Each row is a point on a landscape with many valleys, with its height.
A ball rolls from a point to the lowest of its 2 nearest points, and stops where none of them is lower. Distance is the straight distance between rows; heights are no part of it.
pakav: 88 80 128 64 78 82 67 117 125 119 75 85 82 97 78 111 92 88 78 71 66 70 97 92 77 86 119 109 121  h=71.8
nasor: 87 87 94 68 134 86 64 149 69 124 115 110 57 87 101 110 109 77 54 98 117 168 76 89 45 91 93 98 117  h=26.5
Mide: 76 106 85 80 78 91 92 97 91 110 99 102 79 100 106 124 112 119 102 68 102 113 79 126 78 72 69 113 123  h=41.7
zavig: 90 84 120 143 83 58 157 44 85 107 125 129 75 146 124 69 104 106 75 102 95 97 106 110 97 106 95 130 119  h=60.7
vitam: 110 116 99 106 87 125 102 104 153 90 64 63 115 63 61 99 79 101 100 105 119 65 117 66 142 96 112 102 85  h=56.8
lilu: 89 108 95 86 88 69 89 104 72 120 128 106 60 116 135 97 78 91 72 94 114 144 93 91 73 119 114 112 131  h=40.1
gav: 91 108 80 95 96 87 89 79 79 86 112 107 97 88 92 136 140 119 102 68 88 100 55 159 85 53 59 102 119  h=48.9
Sizi: 67 90 68 127 112 120 89 108 94 80 122 137 139 115 116 116 95 102 93 69 134 137 45 126 114 122 75 113 113  h=71.4
Rebip: 116 92 124 79 97 84 105 87 108 100 70 67 102 95 87 83 75 88 97 77 67 57 120 73 117 81 139 93 105  h=49.2
Gevof: 110 112 102 113 99 136 122 81 128 86 87 89 113 87 103 78 82 107 123 103 92 64 136 106 142 120 107 100 57  h=15.5
rura: 97 103 121 92 96 59 105 77 76 116 131 105 42 121 120 103 99 98 63 101 96 133 98 105 86 109 134 109 112  h=47.4
Safa: 108 111 96 118 140 131 110 102 77 82 116 133 129 101 117 95 123 111 130 129 101 100 89 138 124 133 90 80 40  h=46.2
zizok: 80 87 95 77 77 99 65 120 94 130 117 101 76 100 117 107 77 86 82 91 125 148 95 80 49 124 105 102 134  h=32.4
Nule: 83 101 64 85 132 119 69 115 77 72 95 102 114 94 88 114 93 123 124 65 124 124 66 99 105 72 113 92 91  h=52.4
Zun: 96 92 101 146 106 109 131 83 106 79 85 112 151 82 103 73 76 115 101 136 113 95 91 95 161 144 83 97 87  h=33.9
rokiv: 90 92 95 73 80 120 69 120 110 112 95 94 89 93 102 120 78 100 108 83 116 115 116 84 77 123 121 88 111  h=26.4
votog: 92 94 108 117 93 67 136 57 79 108 108 120 99 124 109 63 107 109 88 114 91 96 99 101 106 106 93 106 98  h=45.5
vov: 104 127 68 154 64 105 137 92 119 78 90 84 90 90 108 77 123 128 154 103 111 50 123 110 117 50 55 129 104  h=41.0
Vana: 121 97 81 99 133 120 97 123 89 72 87 103 136 85 67 99 132 96 115 115 113 96 108 64 108 93 105 89 62  h=55.5
Vik: 103 110 66 95 113 96 106 123 61 100 84 93 120 87 103 89 108 97 103 118 122 136 107 76 96 95 75 80 97  h=71.3
Mep: 109 89 137 115 109 66 138 72 81 102 134 118 59 99 118 89 147 109 96 108 63 91 102 154 104 91 98 111 101  h=69.3
pas: 112 86 132 90 125 74 105 89 68 96 124 108 58 103 105 126 119 94 84 104 89 133 105 118 100 119 148 91 88  h=53.7
vada: 92 100 144 150 101 66 160 64 94 115 128 118 43 134 135 75 127 117 110 103 79 79 129 137 91 85 106 121 110  h=74.9
febo: 102 72 112 79 127 92 78 119 98 99 93 104 113 104 79 105 93 93 86 88 80 102 89 92 112 110 145 72 91  h=34.1
nevun: 109 92 121 117 110 90 130 65 70 82 132 116 97 77 116 97 148 120 122 104 71 81 87 165 113 85 82 92 94  h=63.8
geba: 95 107 98 96 85 139 91 106 130 90 89 91 103 92 107 106 68 108 122 90 109 86 133 89 115 131 122 96 79  h=20.1
Neli: 111 127 105 107 112 102 120 109 68 112 96 98 120 107 135 76 77 79 123 139 112 120 124 79 110 144 108 71 79  h=45.6
gova: 87 95 105 75 71 91 69 118 121 105 67 88 81 108 67 115 121 95 99 74 67 53 87 103 68 50 90 125 102  h=70.3
Ras: 86 102 91 90 74 92 79 81 113 85 72 91 91 107 66 125 121 120 104 70 77 54 62 124 87 30 72 121 104  h=68.2
kub: 79 106 87 79 92 88 79 117 92 118 138 116 36 119 126 101 120 96 72 66 107 130 50 126 50 62 65 155 124  h=24.1
dibap: 99 120 83 115 108 114 101 71 78 72 124 113 120 70 103 114 141 124 130 91 94 88 72 164 107 69 62 87 99  h=56.7
Mapa: 109 129 71 119 70 108 106 101 119 80 94 76 89 86 98 85 125 131 154 86 93 50 89 118 107 28 53 135 112  h=46.9
fedu: 89 123 75 139 91 117 111 102 126 78 85 90 132 59 99 74 84 111 124 121 123 94 89 107 168 112 72 103 91  h=5.2
Dab: 82 71 100 139 75 94 125 47 135 84 108 120 116 125 106 73 93 110 84 73 87 77 88 119 126 98 77 143 115  h=49.7
Sopod: 138 119 119 86 75 132 97 116 126 132 92 58 132 82 91 102 65 65 95 144 132 81 152 38 74 137 133 50 107  h=60.4
Tela: 102 116 81 137 73 96 131 92 114 86 85 84 115 68 102 67 103 116 129 114 103 72 111 102 146 81 59 111 106  h=28.7
Foroz: 108 102 120 84 99 91 113 86 90 108 109 101 71 103 121 107 99 105 98 93 75 102 121 134 116 119 126 78 83  h=57.7
vavi: 122 78 99 104 137 121 98 128 92 93 99 130 136 116 80 115 115 103 104 135 110 112 111 78 102 137 123 80 64  h=47.6
fiv: 86 133 68 123 92 96 116 109 67 98 82 95 116 92 130 78 78 98 125 125 138 128 113 81 103 114 62 104 110  h=78.0
zosat: 102 84 81 106 125 105 88 99 73 56 106 122 120 93 84 109 116 125 106 73 100 88 70 112 123 86 110 88 79  h=59.0
batu: 111 117 98 93 126 110 108 113 65 101 107 109 104 103 128 80 110 86 130 116 98 119 104 110 111 129 106 77 58  h=54.6
Vefas: 106 82 157 92 96 86 108 81 126 145 120 111 72 126 112 92 72 84 51 131 76 93 137 99 74 150 130 99 111  h=9.0
vek: 82 109 96 113 66 83 116 76 102 112 96 102 90 130 109 89 88 113 90 91 109 99 113 84 87 100 92 121 121  h=21.5
nud: 86 129 48 101 82 122 74 91 102 84 129 116 106 112 119 99 113 124 119 71 106 90 35 147 90 54 31 136 113  h=56.9
guk: 110 111 94 85 89 112 99 88 102 82 101 92 87 86 114 110 102 116 136 69 77 71 112 141 120 86 102 93 83  h=60.3
sesek: 127 90 122 86 125 90 114 84 91 100 88 86 118 99 93 81 84 93 96 106 79 88 118 75 126 113 145 67 87  h=42.9
bafe: 67 102 49 135 106 118 90 121 97 87 97 120 139 106 105 111 76 107 99 98 149 150 63 100 127 124 68 94 109  h=65.5
tez: 107 100 116 109 91 137 96 97 171 75 46 58 106 44 47 131 84 96 96 88 95 37 126 93 140 76 112 114 82  h=54.8
rek: 85 109 114 123 84 52 132 71 85 121 137 114 37 144 134 79 106 99 68 98 102 117 92 109 79 95 104 142 123  h=55.6
zezab: 98 117 98 64 89 85 83 98 88 116 102 83 42 124 121 88 93 103 121 74 91 105 95 93 76 63 116 119 102  h=36.5
mel: 95 79 127 117 90 110 121 68 141 108 82 100 119 99 93 95 65 105 72 114 80 83 140 104 122 136 95 104 106  h=26.2
vula: 92 132 79 107 102 126 98 124 108 111 70 65 125 72 85 100 71 92 124 129 154 123 115 58 121 115 99 70 93  h=68.9
tuf: 101 73 148 102 98 82 120 82 112 96 63 101 114 93 61 124 117 100 72 102 66 57 135 89 92 101 115 114 109  h=53.4
laf: 119 118 95 81 83 107 98 131 96 133 91 71 111 88 103 99 90 75 102 134 119 113 144 53 72 124 101 68 113  h=62.9
sini: 74 102 84 133 66 111 115 64 130 92 127 121 111 123 131 86 99 109 107 65 98 85 67 149 116 101 51 143 121  h=57.4
Zil: 79 93 105 69 113 76 68 125 88 119 129 109 42 94 103 115 125 79 58 85 105 158 61 113 51 80 87 129 125  h=11.0
nizut: 118 80 111 91 158 112 92 147 82 116 116 132 110 122 99 109 114 90 100 147 109 142 96 85 81 144 125 71 66  h=40.0
Tor: 100 136 60 107 77 114 93 92 93 85 119 102 76 112 124 95 120 132 146 82 92 72 72 148 81 34 42 132 109  h=51.9
rafak: 102 69 93 87 141 78 78 152 67 117 118 123 92 110 93 124 111 82 58 116 112 163 86 90 71 116 107 79 112  h=41.8
fem: 109 119 82 114 95 140 103 73 121 59 99 96 110 74 100 95 100 127 142 80 91 48 101 140 143 81 93 107 60  h=63.0
vufo: 91 101 70 76 81 121 53 99 123 85 76 85 98 106 73 123 91 117 127 71 97 86 59 108 105 48 84 107 90  h=65.9
tir: 86 70 105 122 82 99 114 72 130 100 105 126 130 121 96 97 90 104 61 98 95 100 94 104 119 141 87 120 110  h=38.4
Nal: 110 74 142 91 99 101 107 72 133 126 92 91 110 111 95 89 51 87 61 121 69 84 146 93 104 139 129 80 107  h=17.9
Gebi: 106 83 116 87 75 93 97 91 133 90 55 63 90 84 82 105 66 104 88 64 56 33 119 99 125 78 111 105 115  h=52.0
tilo: 78 115 77 103 58 97 106 87 107 99 80 84 89 104 91 119 107 129 112 78 119 93 99 98 86 66 63 125 129  h=35.3
tazus: 110 105 117 128 116 129 135 71 93 72 105 115 121 90 117 86 111 112 141 124 94 82 121 116 124 127 101 105 51  h=32.8
Bafi: 88 74 127 96 109 75 98 102 89 92 78 117 118 89 62 141 142 103 71 95 76 92 92 105 80 96 102 112 116  h=44.8
losol: 137 99 105 78 144 106 97 130 66 113 121 110 91 117 123 102 111 63 104 141 112 144 119 67 73 132 138 73 68  h=30.5
Semug: 90 108 71 69 120 102 69 108 65 95 115 109 67 115 112 99 100 105 108 74 111 137 75 98 76 72 108 107 84  h=44.2
kuvig: 138 132 113 96 120 115 136 94 78 108 84 71 131 104 111 75 94 61 131 140 115 103 135 46 108 120 125 63 69  h=30.7
paro: 106 47 145 78 128 100 67 112 130 113 94 110 105 110 74 123 74 72 63 105 74 100 110 91 92 138 163 70 89  h=26.6
Patib: 71 100 82 119 90 111 94 79 114 90 122 128 132 112 106 101 114 106 98 78 105 113 58 140 107 102 58 119 111  h=64.3
keti: 84 97 78 133 123 107 112 118 89 91 95 119 155 100 97 83 83 106 99 134 131 135 78 86 136 138 84 77 96  h=53.8
rop: 87 87 93 92 118 74 101 110 58 106 116 120 96 100 114 109 106 104 71 93 110 151 75 102 93 113 93 103 125  h=52.1
roro: 107 69 145 84 112 98 81 103 113 133 127 119 84 125 102 111 71 82 50 131 100 127 106 88 74 166 156 78 101  h=18.9
Vud: 127 126 109 91 83 104 121 118 111 121 83 65 109 92 100 81 114 77 125 121 101 82 155 53 87 96 102 93 105  h=65.7
bep: 113 100 110 114 83 79 131 102 107 97 84 83 98 91 96 81 123 104 123 101 79 64 139 91 105 76 90 109 114  h=69.4
nadu: 95 98 74 105 117 106 94 135 96 108 85 96 140 94 82 97 80 94 96 127 131 133 101 62 115 122 101 60 105  h=64.1
zinu: 87 119 53 87 113 131 53 107 103 78 118 107 117 94 89 110 106 128 126 71 106 97 34 141 102 48 61 103 93  h=62.2
vaf: 90 97 113 108 73 114 93 92 158 76 43 66 98 68 52 128 79 114 89 75 80 29 106 99 122 64 95 134 110  h=53.6
Kuf: 126 78 102 72 114 72 73 147 72 114 111 102 101 96 98 113 97 70 71 118 102 135 109 64 69 119 128 70 126  h=52.6
reku: 138 91 129 61 116 64 69 124 83 122 110 79 103 106 97 102 83 58 71 113 83 104 111 57 76 106 163 61 119  h=57.3
tazod: 142 110 122 65 97 80 105 98 93 119 101 65 79 112 115 84 85 66 94 94 74 74 139 65 83 89 153 78 110  h=52.9
zinok: 137 109 90 82 145 115 107 123 75 107 95 83 130 111 101 89 101 60 121 123 121 128 116 45 102 113 136 45 68  h=12.4
Buteg: 108 111 107 100 64 136 84 123 162 121 72 55 116 60 64 108 66 81 98 121 135 83 135 52 101 126 115 81 109  h=58.8
lituf: 109 89 67 127 116 120 96 116 104 65 99 118 150 80 72 117 133 109 111 125 121 115 99 92 118 107 72 99 85  h=63.1
guf: 78 83 126 78 120 74 74 112 90 111 106 119 90 96 70 132 144 85 72 92 86 129 73 113 64 89 99 113 108  h=31.3
pibi: 72 113 112 83 72 87 90 104 109 129 126 105 26 135 125 92 102 112 101 68 98 102 84 114 51 68 95 150 125  h=31.4

Where does a ball stop that starts at each point below?
laf: Vefas
tazod: Vefas
Ras: fedu
Mep: vek
Foroz: Gevof
rek: Gevof
Nule: Zil
Sizi: Vefas
rop: Gevof
Gebi: Vefas
